Each scene shows the same named points in several views. A view is turned or mirrored, and shifted as a whole, has a little noise and may leave points out.

Scene 1
View 1
(149): [  8 -22 -14   4  51   9 -39  17  18 -39  -6  15 -15  -1  25  11   9  35
   6  35  -4]
(172): [  7 -10 -23   9  25  27 -36  24  38 -23  -5   4  -8  14  18   4  18  45
  24   8   4]
(76): [-26 -13   9  16 -12  16   6  11  -2  -7 -12   6   4 -20   3 -19  24 -21
  23 -32   0]
(212): [ -9 -28   6  13   9   8 -16  12  -7  -6 -14  17  -2 -16  11 -14  18  -9
  28  -8   6]
(74): [ -2 -27   2  12  18   8 -22  16   1 -11 -10  17  -6 -11  13 -10  17   1
  29  -2   8]
(13): [  9 -26  -6   3  60   1 -40  15  12 -44  -4  19 -18  -5  26  11   8  35
  -1  47  -6]
(94): [ -5  -7 -14   9  16  25 -22  20  29 -23  -3   5  -4   2  15   1  19  27
  18  -2  -5]
(33): [-34   3   9  10  -8  20  17   7   8 -23  -6  -1   3 -21   5 -11  22 -10
   5 -26 -16]
(59): [  9 -37   1   6  54  -4 -39  12  -4 -31  -9  24 -17 -12  23   3   9  14
  12  38   0]
(120): [-20 -15  11   9  12   9  -4   8  -2 -23 -10  10  -2 -21  11  -8  16  -8
   7  -5  -9]
(179): [-11 -25   8  15  -5  10  -5  13  -7   2 -16  13   2 -18   7 -21  24 -18
  36 -23   8]
(16): [ -1 -28   1  11  23   8 -24  15   2 -18 -12  17  -8 -11  15  -6  18   5
  25   5   4]
(12): [  4 -20 -11   5  50   7 -35  16  16 -41  -4  14 -15  -2  22   9  11  32
   2  33  -6]
(193): [-19  -6   0   9  -2  21  -3  13  12 -18  -8   5   1 -12   8 -10  21   0
  16 -19  -4]
View 2
(172): [-41   7  -1 -10   2  13   5 -11  12  23  44  33  20   2 -19 -45  16   5
  25   7   0]
(13): [-27   8   0  -5   3  20   7 -12 -23  -8  26  55  36  -4 -18 -67   8  -8
  43  33  -7]
(149): [-29  10   2  -8   2  18   7 -15 -18  -5  32  55  36  -3 -18 -71  10  -8
  48  29  -7]
(179): [-15  -5  13  10   8  11   7  -1 -19  21 -16  -9 -13   9  -6  -7  25  15
 -14   6 -17]
(94): [-24  13  13  -5  10  -3  13  -7  12  16  28  19  14   7 -17 -36  18  14
  23   0  -2]
(120): [ -3  10  25   5  15  -6  17  -2 -20  -1 -16   8   3   8 -10 -23  24  17
  14  11 -14]
(76): [ -4   4  23   9  15  -6  14   1 -11  15 -21 -17 -14  14  -7  -1  27  27
  -9  -2 -14]
(12): [-21  13  11  -6   8   9  13 -11 -15  -7  24  48  32   0 -17 -63  15   0
  45  23  -6]
(16): [-19   2   7   3   6  16   6  -8 -22  11   3  18   9   4 -10 -33  18   4
  12  17 -13]
(59): [-21   4   6   2   4  24   7 -10 -39 -10   5  45  28  -3 -11 -57  12  -9
  33  34 -13]
(74): [-19  -1   7   6   5  15   6  -6 -21  14   0  13   4   5 -11 -27  18   6
   7  14 -14]
View 3
(76): [-23  13  -5   0 -17  21  -3  -3  13  -7   7 -27  11 -27  22  -5   9  -2
  -4 -20  21]
(13): [-22 -20   1 -24 -39 -13 -11  -1 -26  27  25  -8 -53  63 -11  10   3 -26
  -9  34  24]
(172): [-34  -4  20 -31 -40   1  -5   8 -36   0  41 -35 -29  19  -1  29   9 -45
  12  21  15]
(212): [-24   4 -11   0 -21   7 -15 -15   3   1  14 -26 -15  -1  21  -4  -2  -7
   7  -3  24]
(74): [-26  -3  -5 -10 -26   2 -12 -11  -8   7  19 -21 -25  17  11   0   2 -15
   1   8  23]
(94): [-29   1  14 -22 -33   7  -2   8 -24  -3  32 -29 -19   9   1  20  13 -33
   3  10  15]
(33): [-20  10   5 -10 -17  24   7  17   6  -2   5 -16  17 -19   7  -3  21  -6
 -23 -16  20]
(120): [-19   2  -7  -8 -23  12  -4   2   3   8   8 -14  -7   6   9  -7   9  -5
 -17  -5  23]
(149): [-26 -19   4 -24 -42 -13 -14  -4 -32  22  31 -17 -56  60  -7  15   0 -35
  -1  35  23]
(16): [-24  -4  -6  -7 -28   1 -14 -13  -8   6  21 -24 -28  15  13   2  -3 -14
   6   8  23]
(193): [-25   8   5 -12 -22  16   0   7  -4  -1  15 -25   2 -10   8   5  13 -14
  -7  -8  18]
(12): [-23 -15   4 -23 -38  -7  -8   3 -26  19  27 -14 -46  52  -9  11   6 -29
  -9  28  21]
(59): [-20 -17 -12 -11 -32 -13 -19 -17 -14  26  18 -11 -50  51   2  -3  -5 -16
  -3  25  29]
View 4
(179): [-15 -14 -17  14 -10   0  19 -12  10 -33  -9   9   0 -11  -2  12 -20 -24
  24 -35 -12]
(12): [ 10  -3 -29  -7  14   3   6 -37  63   5 -12  -7  -4  19  -5 -24   6 -43
  38  11  42]
(76): [-24 -15 -11  20 -16 -17  18 -19  -3 -19 -14  15  -4 -19   2  13 -21 -20
  10 -28  -7]
(120): [ -5 -12  -8  14  -3 -13  13 -27  18  -7 -13  14  -6  -3   1   1 -23 -32
  18 -11  14]
(172): [-23  -3 -42 -19  -1  -5  11 -34  59   2 -16 -21   4   3   2 -14  35 -29
  33   0  19]
(16): [ -2  -7 -25   3   3   5  14 -21  40 -21  -9   1  -1   4  -5  -5  -9 -35
  34 -15  12]
(13): [ 19  -1 -28  -7  19  11   6 -38  74   5 -10  -7  -5  27  -6 -28   0 -47
  43  15  48]
(74): [ -6  -8 -26   4  -1   6  16 -19  34 -25  -9   0  -1   1  -5  -1  -9 -32
  34 -21   4]
(94): [-17  -6 -33  -8  -1  -4  12 -32  48  -4 -14 -11   2   1   0 -11  17 -28
  33  -5  14]
(193): [-22 -13 -16  10 -11 -17  15 -26  16  -6 -15   5  -3 -11   5   2  -5 -23
  15 -13   5]
(59): [ 24  -3 -25  -1  20  18  11 -26  63 -15  -5   0  -4  24 -10 -18 -16 -49
  47  -1  33]
(33): [-21 -16  -4  21 -14 -31  11 -28  -3   3 -17  16  -7 -18   6   9 -20 -21
   1 -11   7]
(212): [-15 -13 -22   8  -6   2  19 -14  19 -30 -10   4   1  -8  -5   6 -14 -25
  28 -30  -8]
(149): [ 13   0 -38 -14  19  14   7 -35  76   0 -10 -12  -3  26  -7 -29  11 -45
  46  10  41]
View 5
(94): [  5   8 -35  13  -6  16  -4  18  20  12  -9  27  13  24   5  -2  17 -23
  -9 -13  24]
(13): [  8   3 -20  57  -6 -25 -15  53  29  21 -25  30  41   3   1  14  11 -12
 -27 -23  25]
(12): [  9   4 -24  48  -3 -14 -10  46  27  19 -19  30  31   7   1   9  12 -14
 -23 -18  26]
(74): [-13  11  -2  23  -4  10  -6  17  12   6  -8   1  11  10  10  -6  16 -20
  -3 -39  11]
(179): [-22  14   9   9   4  26   5   8   6  -4   6 -11 -10   9  14 -18  18 -24
  11 -49   0]
(149): [  5   4 -23  53 -10 -22 -20  40  27  22 -28  33  47   9   2  13  13 -15
 -30 -21  31]
(193): [ -3  11 -14  15   6  20   9  28  19   2   1   6  -9   8  10 -10  18 -20
   4 -29   9]
(33): [  2  10 -19   2  14  35  26  38  25  -1  13   5 -36   6  10 -21  22 -22
  14 -23  -1]
(120): [ -3   8 -12  21   5  15   7  31  20   6  -2   7  -5   7  10  -8  19 -19
   1 -30   7]
(172): [  5   4 -39  16 -16  10 -14  12  19  16 -19  38  29  29   6   4  16 -24
 -18  -9  32]
(76): [-14  14  -2  -2   8  35  17  18  13  -7  11  -7 -26  10  14 -22  23 -22
  16 -39  -1]
(212): [-19  11   4  18   1  15   0  17  10   2  -2  -5   4   8  12 -10  17 -19
   2 -45   6]
View 6
(120): [ 28   7  -8  21   9  19  11   2  15  -3  -5  -1  17   5  34  27 -10  -2
 -13 -27 -16]
(149): [ 13 -22 -12   8   3 -26  20  13 -41  31  15 -10  29 -20   9  17  41  -1
  -7 -16 -25]
(59): [ 18 -18  -8  27  17 -10   1  14 -28  29   4   0  29  -4  24  28  40  -7
 -12 -28 -22]
(179): [ 12   2  -4  26  21  20 -19  -5  14 -34  -2  -9  23  21  34  27 -19   9
 -14 -29  -6]
(13): [ 21 -17 -12  13   6 -20  24  18 -34  40  10  -2  26 -19  15  20  42  -7
  -9 -16 -28]
(172): [  4 -12 -13  -8  -3 -26  20  -2 -26  -8  22 -23  27 -18   2   5   3  14
  -4  -1 -17]
(33): [ 32  17 -11  11   0  31  20  -5  35 -18  -5  -8  13   6  37  23 -42   1
 -11 -19 -12]
(74): [ 10  -6  -6  19  16   3  -9  -1  -5 -14   6  -7  26   8  24  27   3   7
 -13 -25 -12]
(76): [ 19  12  -4  27  18  31 -13  -6  29 -33  -7  -5  19  22  41  30 -33   6
 -15 -33  -5]
(193): [ 20   8 -10  10   4  15  12  -4  16 -20   3 -10  19   2  26  19 -27   7
 -12 -15 -10]
(12): [ 18 -14 -15  10   3 -17  24  12 -29  28  10  -7  26 -16  13  17  28  -3
  -8 -15 -26]
(212): [ 12  -2  -5  24  19  12 -13  -1   3 -19   0  -7  25  11  30  28  -4   6
 -15 -28 -10]
(16): [ 12  -7  -6  21  17  -1  -4   4  -8  -6   7  -8  27   3  25  23   9   5
 -12 -26 -13]

In a view up to two points have been moved. Name them for each view, in the order of its rows, or write none.
view 1 -> (149)
view 2 -> (172), (13)
view 3 -> (74)
view 4 -> (94), (212)
view 5 -> (193), (120)
view 6 -> (76)

Scene 2
View 1
(287): [ 1 20  1 34 31 -3 -4 10 12 33 21 -6 23  1  4 -1 -4 -2  9 -8 38]
(237): [-15  28 -18 -20 -25  16 -18  -5  29 -10  -5  27   1 -14 -19 -48 -22   8
 -25 -10  18]
(84): [ -2  20   4  14  -8  -3  -2  -1  31  10   2   6  17  -4  -1 -19  -5  13
   0   2  11]
(40): [-10  27 -13  -1   9   6 -15  -1  27   7   4   4   9  -8 -15 -23 -15   0
 -12 -11  29]
(131): [ -1  22  -1  27  15   1  -7   8  11  26  18   5  21  -2   2 -12  -8   2
   2  -8  32]
(159): [ -6  23  -8   5 -29  14 -12   5  10   7   9  37  14  -9  -3 -42 -18  12
 -13 -10  21]
(8): [ 3 19  7 31 11 -5 -2  7 17 27 15  1 23 -2  8 -8 -3  7  8 -2 23]
(75): [  1  20   7  23  -6  -3  -1   2  21  18   8  10  21  -3   5 -19  -5  13
   4   0  13]
(269): [ -4  22   3   4 -17  -3  -3  -6  40   2  -5   8  12  -7  -5 -25  -5  17
  -5   6   2]
(88): [ -6  23  -3   9   4   3  -8   0  27  10   5   5  13  -6  -7 -20 -10   5
  -4  -6  23]
(22): [ -7  24  -6  11   3   5 -10   3  20  12   8  10  14  -7  -5 -23 -11   4
  -6  -9  27]
(259): [ -5  23  -3  13  19   1  -8   2  25  17  10  -4  16  -5  -7 -13  -9   1
  -1  -8  29]
(122): [  0  20   6  21  -9  -2  -2   3  22  16   9  12  19  -3   4 -20  -4  13
   2  -1  13]
(257): [ -3  22   3  12   1  -3  -4  -1  32  11   4   2  14  -6  -4 -17  -6   9
  -2   1  15]
(189): [  3  20  13  12  13 -17   5 -12  56   9  -9 -25  15  -4  -4  -1   4  12
   8  13  -1]
(137): [ -1  21   6  16 -10  -2  -3   0  28  11   4  10  16  -3   0 -19  -3  13
   1   2   9]
(245): [  0  20   8  15 -21  -3  -1  -2  31   9   1  18  17  -5   3 -24  -5  19
  -1   4   2]
(97): [-11  26  -8  -1  18   2 -13  -4  35   9   1 -10   8  -7 -16 -16 -11  -1
  -9  -7  27]
(71): [  2  19   8  18 -22  -2  -1   2  24  12   4  19  19  -5   6 -24  -4  19
   2   4   5]
(185): [ -9  24 -10  -1 -27  12 -13   1  17   1   5  33  10 -11  -7 -41 -18  12
 -17  -9  18]
View 2
(8): [-23   1   1  27 -11 -41  30  13 -17 -20  -6   3  -5  10 -33  -3  13  16
   9  -9   6]
(257): [-23  15  -6  32 -11 -28  12  17   1  -6   2   3  -8   4 -24   2   4  11
  14   3   7]
(131): [-26   8   9  30  -2 -39  42  15 -13 -21 -11  -2   4   8 -37   1  20   9
  19  -9   3]
(40): [-29  30   5  37  -5 -22  22  25  10  -1  -2  -8   5   2 -24   7  11  -6
  28   8   2]
(287): [-27   1  10  27   6 -39  52   6 -15 -30 -18  -7   0   9 -45   5  26  18
  20 -19   5]
(71): [-20  10  -8  31 -27 -37   6  26 -12  -6   8  14  -7   8 -19 -11  -3  11
  -1   7   8]
(269): [-21  17 -14  34 -19 -24  -5  20   5   3  10   8 -13   1 -17   0  -7   9
   9  13   8]
(159): [-24  31   5  37 -33 -36  13  48 -10   3  15  10  14   7 -10 -17   1 -17
  10  16  -3]
(245): [-21  11 -12  32 -25 -33   1  24  -6  -1  11  14 -10   5 -17  -6  -4  12
   1   8   8]
(75): [-20   8  -5  30 -19 -37  16  21 -12 -10   2   9  -7   7 -26  -7   4  13
   5   1   7]
(122): [-22   9  -3  30 -20 -37  14  24 -10  -7   3  10  -5   8 -22  -8   3  10
   5   3   6]
(137): [-22  12  -7  32 -19 -31   9  21  -4  -5   3   6  -9   6 -22  -4   1  10
   7   5   7]
(88): [-26  19   1  34  -9 -27  18  22   3  -6   0  -1  -1   3 -24   3   8   4
  18   4   4]
(22): [-26  22   3  34 -11 -30  22  27  -1  -6  -1   0   4   5 -24  -2   8   0
  18   6   2]
(185): [-25  33   2  39 -30 -30   7  45  -2   6  13   8  12   6 -11 -11   0 -15
  12  19   0]
(97): [-28  26  -2  37  -3 -17  13  16  14   0  -2  -6  -4   0 -23  11   7   2
  27   8   5]
View 3
(257): [ 38  -7  13   9 -12  -9   3 -13 -20   4  -1 -10 -14  -7   3  19  13   4
   2 -11 -10]
(185): [ 47   3   7  17  10 -11 -22 -10 -30  -3  -4 -24 -29   6  21  33   1  -6
 -11 -35 -12]
(137): [ 44  -3   9  10 -12 -12  -6 -12 -17   7  -4 -10 -20 -10   2  16   8   6
  -1 -14 -11]
(97): [ 30  -8  18   8  -4  -7  14 -17 -30   2   4 -17  -1  -1  17  30  19  -6
   6 -12  -8]
(287): [ 27 -27   7  18 -13   4  21   3 -12 -24   8 -13 -23 -14 -26  -1  17  -5
  11   4  -5]
(131): [ 29 -22   7  18  -8   2  17   1 -16 -21   7 -17 -23  -9 -17   5  15  -7
   8  -2  -7]
(189): [ 34  -7  22  -4 -32 -17  19 -24 -16  27  -2   4   6 -21   0  13  23  17
  11   7 -11]
(237): [ 40   7  15  15  16 -11 -16 -17 -40   3  -3 -28 -13  14  40  51   5 -11
 -10 -39 -12]
(122): [ 45  -5   7  12 -10  -8  -9  -9 -15   1  -3 -11 -27  -9  -3  13   5   6
  -2 -14 -11]
(159): [ 49   2   3  21  10  -8 -26  -6 -26  -9  -5 -24 -35   6  15  29  -3  -6
 -13 -36 -12]
(259): [ 29 -16  13  14  -7  -2  17  -7 -23 -10   6 -16 -14  -7  -1  15  17  -5
   8  -5  -7]
(8): [ 38 -15   7  15 -11  -3   6  -2 -14 -10   3 -12 -26 -11 -13   6  11   0
   4  -5  -9]
(84): [ 42  -4  11   8 -13 -11  -3 -12 -18   8  -3 -10 -18 -10   2  17   9   7
   0 -12 -10]
(40): [ 29 -10  15  13   3  -4  10 -12 -32  -9   5 -22 -10   2  16  30  16 -12
   4 -16  -7]
(22): [ 35 -10  10  16   0  -5   2  -8 -25  -9   1 -18 -20  -1   5  22  10  -7
   1 -15  -8]
(245): [ 53   6   8   6 -14 -18 -21 -17 -17  17 -10  -8 -23  -8   8  20   2  14
  -8 -23 -12]
(269): [ 45   3  15   5 -12 -16  -8 -20 -24  19  -6  -8 -11  -8  16  27   8  10
  -4 -19 -11]
View 4
(88): [ -2 -29   3  -8 -12  19   9 -14  14 -14  -1  -5  10  17   0  27  -7  17
   6   9 -21]
(257): [  3 -20   2   1  -8  26  10 -14  11 -17  -5  -2  10  15  -5  24 -14  16
   8  14 -19]
(40): [ -7 -38   1 -12 -14  10  11 -15  22  -7   4 -13   5  18   2  34  -4  15
   5   2 -20]
(185): [  2 -27 -14 -13 -14   8   1   3  27 -10  21   0  30  32 -11  16  13  23
  11  12 -26]
(159): [ -2 -28 -12 -18 -17   9  -3   3  21 -10  20   6  35  33  -8  15  16  28
   7  14 -31]
(131): [-13 -30  15 -15 -12  29   3 -29  -7 -17 -20   6   7  11  16  32  -7  26
  -4  12 -25]
(22): [ -4 -29   1 -11 -12  18   7 -14  12 -13   0  -2  13  19   3  27  -2  20
   3  10 -24]
(84): [  9 -17  -2   6  -7  25  12 -11  14 -19  -1  -4  12  16 -12  18 -19  14
  12  15 -18]
(259): [ -7 -31  11  -9 -12  23  11 -24   7 -14 -12  -5   3  12   8  32 -10  18
   2   8 -21]
(237): [  2 -33 -18 -13 -15  -4  10   6  45  -2  31 -17  24  32 -16  24  10  15
  16   2 -20]
(75): [  4 -14   3  -1  -9  30   3 -13   1 -22  -5   9  18  17  -4  15 -11  23
   5  20 -26]
(71): [ 12  -9  -9   6  -9  27   3  -1  13 -22   7   8  26  24 -18   7  -8  21
  13  23 -25]
(245): [ 12 -12  -5   4  -9  27   6  -3  13 -21   4   7  22  22 -15  10  -9  19
  13  22 -24]
(8): [ -4 -20  12  -5  -9  35   4 -26  -9 -22 -19  11  10  10   7  22 -12  27
  -1  18 -26]
(97): [  1 -32   1  -3 -10  14  16 -15  23 -11   1 -17   1  14  -2  34 -14  11
   8   3 -15]
(287): [-13 -29  23 -14 -11  35   5 -35 -15 -19 -27   9   2   7  20  33 -10  27
  -7  13 -26]
(137): [  6 -16  -1   1  -8  26   7 -10  10 -19  -1   3  17  18  -9  17 -12  19
   8  18 -22]
(189): [ 17 -11   6  22  -1  37  23 -23   9 -24 -17 -12  -6   3 -13  23 -42   3
  15  16 -10]
(122): [  3 -16   1  -2 -10  28   3 -12   6 -21  -3   8  20  19  -6  16  -8  22
   6  19 -26]

In a view up to two points have been moved. Name them for each view, in the order of its rows, or write none.
view 1 -> (131), (97)
view 2 -> (287)
view 3 -> (8), (245)
view 4 -> (84), (71)

Scene 3
View 1
(116): [ 16  -8  -1 -21  -2   9  20  -5  11  -7  38  -5  11  28  43 -28 -11 -31
 -42  -7   7]
(37): [  3 -12   3 -14   1  -3  13  20   4   3  10 -18   0  32  27 -14  -3 -17
 -29   4   1]
(218): [ 14  -9  10 -21   0  -9  11  32  10  13   1  -7  -8  37  16  -5  -1 -17
 -13  -6   2]
(164): [ 27 -14  18 -25  -5 -20  -2  37   1  26  -4   0 -18  46   4   1  -5 -20
  12  -7   3]
(119): [-56 -32  -8  24   1 -37 -27  36 -53  -8   6 -84  -5  19  32 -31   8 -14
 -34  62  -9]
(29): [ 23  -9  15 -21  -1 -17   5  41  11  24 -14  -3 -18  42   4   5  -1 -14
   7  -7   1]
(190): [ 38 -21  28 -23 -13 -33 -30  24 -29  30  19  -1 -17  48  10 -17 -13 -32
  25   2  14]
(169): [ 32 -15  23 -23  -5 -20  -8  26  -9  21  10   0 -12  43  12  -9  -8 -26
  10  -4   6]
(191): [-40 -24  -9  15   2 -24 -10  29 -28 -10   5 -65  -2  20  31 -28   7 -15
 -38  43 -10]
(48): [-26  -8  -8  -2   9  -6  29  53  26   0 -31 -34 -14  26  15  11  14   3
 -36   7 -17]
(229): [ 57 -17  22 -35 -14  -8 -23 -23 -24  10  77  18  11  44  41 -46 -29 -56
  -6  -9  25]
(53): [ 25 -19  19 -21  -8 -25 -17  23 -19  22  18  -5 -13  43  14 -13  -9 -27
  10   3   7]
(195): [ 52 -15  22 -33 -10  -6 -11 -12 -11  12  58  17   4  45  35 -33 -24 -43
  -8 -11  19]
View 2
(37): [  3   5  -8   8  -8  18  -9 -10   3  -1  22  28   5 -16 -20 -10  -4 -21
  19 -11  -1]
(48): [ 22  17  23  20  -3   3 -36 -31   3 -16  -2  33 -22 -50 -38  12 -23 -30
   5 -21 -14]
(191): [ 30 -30  22  31  28   9   7  -6  -3 -17  53  10  -2 -40 -37  26   4  -1
  10 -41  -7]
(195): [-27   3 -55 -12 -12  36  19  12   6  23  44  25  34  24  -4 -34  14 -10
  26  11  14]
(218): [  1  12 -12  -3  -6  16 -10  -7  11   4  12  35  -1 -23 -25  -8 -11 -25
  15   9   0]
(229): [-32 -10 -64 -13 -10  44  35  24   4  23  58  21  46  36   2 -35  23  -1
  30  12  19]
(29): [  2  20 -12 -13  -3   2  -7  -6  18  11   7  41 -15 -31 -31  -7 -16 -26
   8  37  -4]
(119): [ 41 -48  33  34  47  -3  24   4  -1 -20  71   2  -4 -49 -45  45  10   8
   9 -41 -11]
(190): [ -9  -2 -31 -24  14   6  33  22  25  25  43  33   6  -8 -28  -3   1  -6
  14  54   7]
(169): [ -6   9 -24 -17  -3  11   8   7  16  17  24  36   4 -15 -24 -11  -5 -18
  13  36   4]
(164): [ -2   6 -23 -15   5   9  14   6  15  16  28  35  -2 -18 -28  -7  -6 -13
  12  36   3]
(116): [-11   5 -26  10 -20  38  -7 -12  -7  -1  28  23  24   6  -7 -28   6 -18
  25 -30   5]
(53): [  3 -11 -21 -10  16  10  27  15  11  14  49  27   7 -13 -27   2   4  -2
  13  26   3]
View 3
(195): [ 14  31   2   8  -9 -59  -6 -10  -1  13 -44  17 -22   3  -2  20  -2  46
 -49  12  19]
(191): [-16  22  21  26   8  13   6  26  15   1  55  31  20  33 -15   7   9 -25
  -3 -29  28]
(116): [ 14  -2  -6  -1   3 -24   6 -21  -6 -12  16  21 -18  20   1  18  -4  23
 -40 -13 -15]
(53): [-12  48  -5   4 -21  -9 -21  20  -2  16 -27   8 -14  10   7   3  -7  14
 -23   5  26]
(169): [ -8  42 -13  -7 -22  -6 -23  11  -6   8 -28   7 -20  10  10   2 -13  19
 -28   3  18]
(48): [-14   2 -22 -13  -4  45 -10   9 -10 -23  50  13 -11  35  12  -5 -10 -18
  -6 -32 -22]
(190): [-14  60  -3   0 -28 -13 -27  24   0  20 -48   4 -16   5   6   1 -12  19
 -20  12  36]
(229): [ 18  39  14  17  -6 -77   2  -7   9  27 -51  19 -12   1 -11  30   4  53
 -54  17  35]
(29): [-13  32 -23 -19 -21  20 -24  13 -13  -3 -12  -1 -30  16  21  -9 -17   7
 -15  -5  -1]
(37): [  0  17  -7   1  -2  -5  -3   1  -3  -5  13  18 -11  17   5   8  -2   9
 -24 -11  -3]
(164): [-14  44  -9  -7 -22  -3 -23  18  -3   6 -27   4 -18  12  10  -1 -13  12
 -21   0  21]
(119): [-25  40  38  34   5  23   1  48  23  11  63  35  38  34 -23   6  16 -41
  13 -32  51]
(218): [ -6  22 -16  -8 -12   2 -11   2  -9  -7  -1  10 -20  19  13   2 -11  11
 -25  -9  -6]
View 4
(48): [-23 -10  -1  10  15 -43 -10  33   3  41 -24  31  20  -6 -31  23  42   9
 -38  15 -13]
(218): [ -6 -15   2  12  16 -24  -4  38  12   7  10 -15  18 -28   8 -24  27  10
  -8 -18 -23]
(229): [ 33 -14 -28  13 -18   2 -14  18  -2  -9  43 -17  21 -39  29 -62  -7 -18
  70 -46 -16]
(53): [ -6 -11  -4  10  16 -16  16  31  21   2  17 -11  17 -40  15 -43  11   1
   9  -7 -19]
(191): [-11  11 -26   3   0 -18  29   5  10  33 -13  62  13 -13 -28  -4   9 -20
  14  43   6]
(37): [ -5 -15  -6  10  10 -24  -5  33   6  18   2   4  19 -19  -2 -11  23   1
  -3  -6 -15]
(119): [-17  23 -29   1   4 -16  59   1  24  40 -18  76   6 -17 -30 -13  -3 -25
  17  72   8]
(164): [ -8 -14  -1  11  17 -19  10  37  19   1  14 -14  17 -37  14 -35  18   7
   2  -7 -20]
(116): [ 18 -18 -25  15 -17 -20 -35  19 -14  18  12  11  21  -9  -8  -9  19 -14
  32 -28 -10]
(190): [ -8 -11  -2   7  22 -15  26  34  28  -6  25 -25  16 -50  29 -56   5   5
  14 -13 -26]
(29): [-17 -18   8   8  25 -32  -1  45  19  11   4 -14  20 -29   5 -16  32  13
 -25 -12 -25]
(169): [ -7 -14   0   9  15 -20   3  35  16   3  17 -16  19 -35  16 -34  18   7
   2 -15 -22]
(195): [ 27 -19 -18  15 -11  -6 -18  22  -3  -3  35 -23  20 -31  24 -47   5 -10
  51 -44 -18]
View 5
(191): [  1 -50  46  -1 -45  32  22  17  12  -9 -19 -14 -21  34 -12 -11 -45  15
   3  -6  20]
(195): [ 46  28  -5 -14   8  -8  21   3 -19 -20   2  37 -38 -19  12  48   8  16
  -5  16 -16]
(48): [-46 -24   3 -17 -44  10   8   5  11  15 -29  20   2  10  -3 -61 -18   0
  16  11  25]
(218): [-11   5  -3 -20 -16   1  12  10   1  -5 -12  24 -20 -10   6 -17   4   3
   2  13   3]
(169): [-24  15   2 -31   3   1  10  26   3 -25  -7   7 -39 -30   9  -8  25  -4
  -7  10  -6]
(116): [ 34   5  -5  -7 -20   2  22 -13 -17   7 -14  47 -15   6   0  13 -16  16
   7  12   2]
(229): [ 68  27   6 -14  14  -4  25   0 -23 -26   5  31 -50 -15   9  70   3  23
 -11  11 -21]
(37): [  6  -4   4 -13 -23   4  17   3  -2  -1 -18  27 -16   2   0 -10  -8   8
   5  12   5]
(164): [-12   8   8 -27   0   2  10  22   3 -27  -6   4 -39 -22   5   0  15   2
  -7  13  -8]
(53): [ -2   5  14 -22  -1   6  12  21   3 -29  -5   1 -41 -21   9  12  13   4
 -10  10  -8]
(119): [  1 -66  65  -2 -49  48  21  30  20 -22 -20 -41 -30  42 -15 -11 -54  21
  -4 -14  20]
(190): [  0  15  15 -30  10   4  15  32   4 -43   3  -6 -52 -30   9  18  24   6
 -20  12 -17]
(29): [-36   8  -2 -28  -7  -2   9  20   5 -15 -12  13 -23 -23   7 -27  19  -6
  -3  17  -1]
View 6
(190): [-31   1  18 -32  32 -14  -2  54 -41 -14  17  28  -7  -2  26   1  17 -14
  -3   7  12]
(195): [-36   0  -7   4 -13   0 -16  34 -52 -25  49  40   5  23   4   9   7  -7
  10  -3  35]
(37): [ -2 -17  -3  11 -18  -8  20  31 -16  -6   5   4  -1  24 -13 -14  15 -16
  -3  14 -11]
(169): [-23  -6  16 -15  10 -22   2  42 -35 -12   3  17   1   8  10  -1  13 -18
  -4  14   4]
(164): [-19  -8  18 -18  17 -17   4  45 -35 -11   1  18  -4   4  10  -3  15 -14
  -7  15  -2]
(218): [ -9 -15  11   4  -6 -17   9  29 -25  -6  -6   6   2  21  -8  -7   9 -21
  -8  20 -12]
(119): [ 48 -11 -40 -25  22  32  76  51  19   8  15 -12 -36   9  11 -62  62  -7
   5  -2 -39]
(48): [ 20 -31   8  16 -12 -20  38  24   3   5 -38 -24  -2  26 -26 -29  18 -27
 -18  33 -48]
(116): [ -8 -16 -16  29 -37   3  10  20 -25 -18  33  16   3  40 -20  -8  12 -10
   9   5   9]
(53): [-21  -4  11 -23  18 -13   5  47 -33  -9  11  20  -7   3  14  -8  17 -13
  -1  10   4]
(229): [-40   8 -13  -1 -11  10 -14  36 -54 -28  70  51   1  26  12   9  13   0
  19 -14  45]

In a view up to two points have been moved. Name them for each view, in the order of its rows, or write none.
view 1 -> (164)
view 2 -> (53)
view 3 -> (116)
view 4 -> (218), (37)
view 5 -> (169)
view 6 -> none
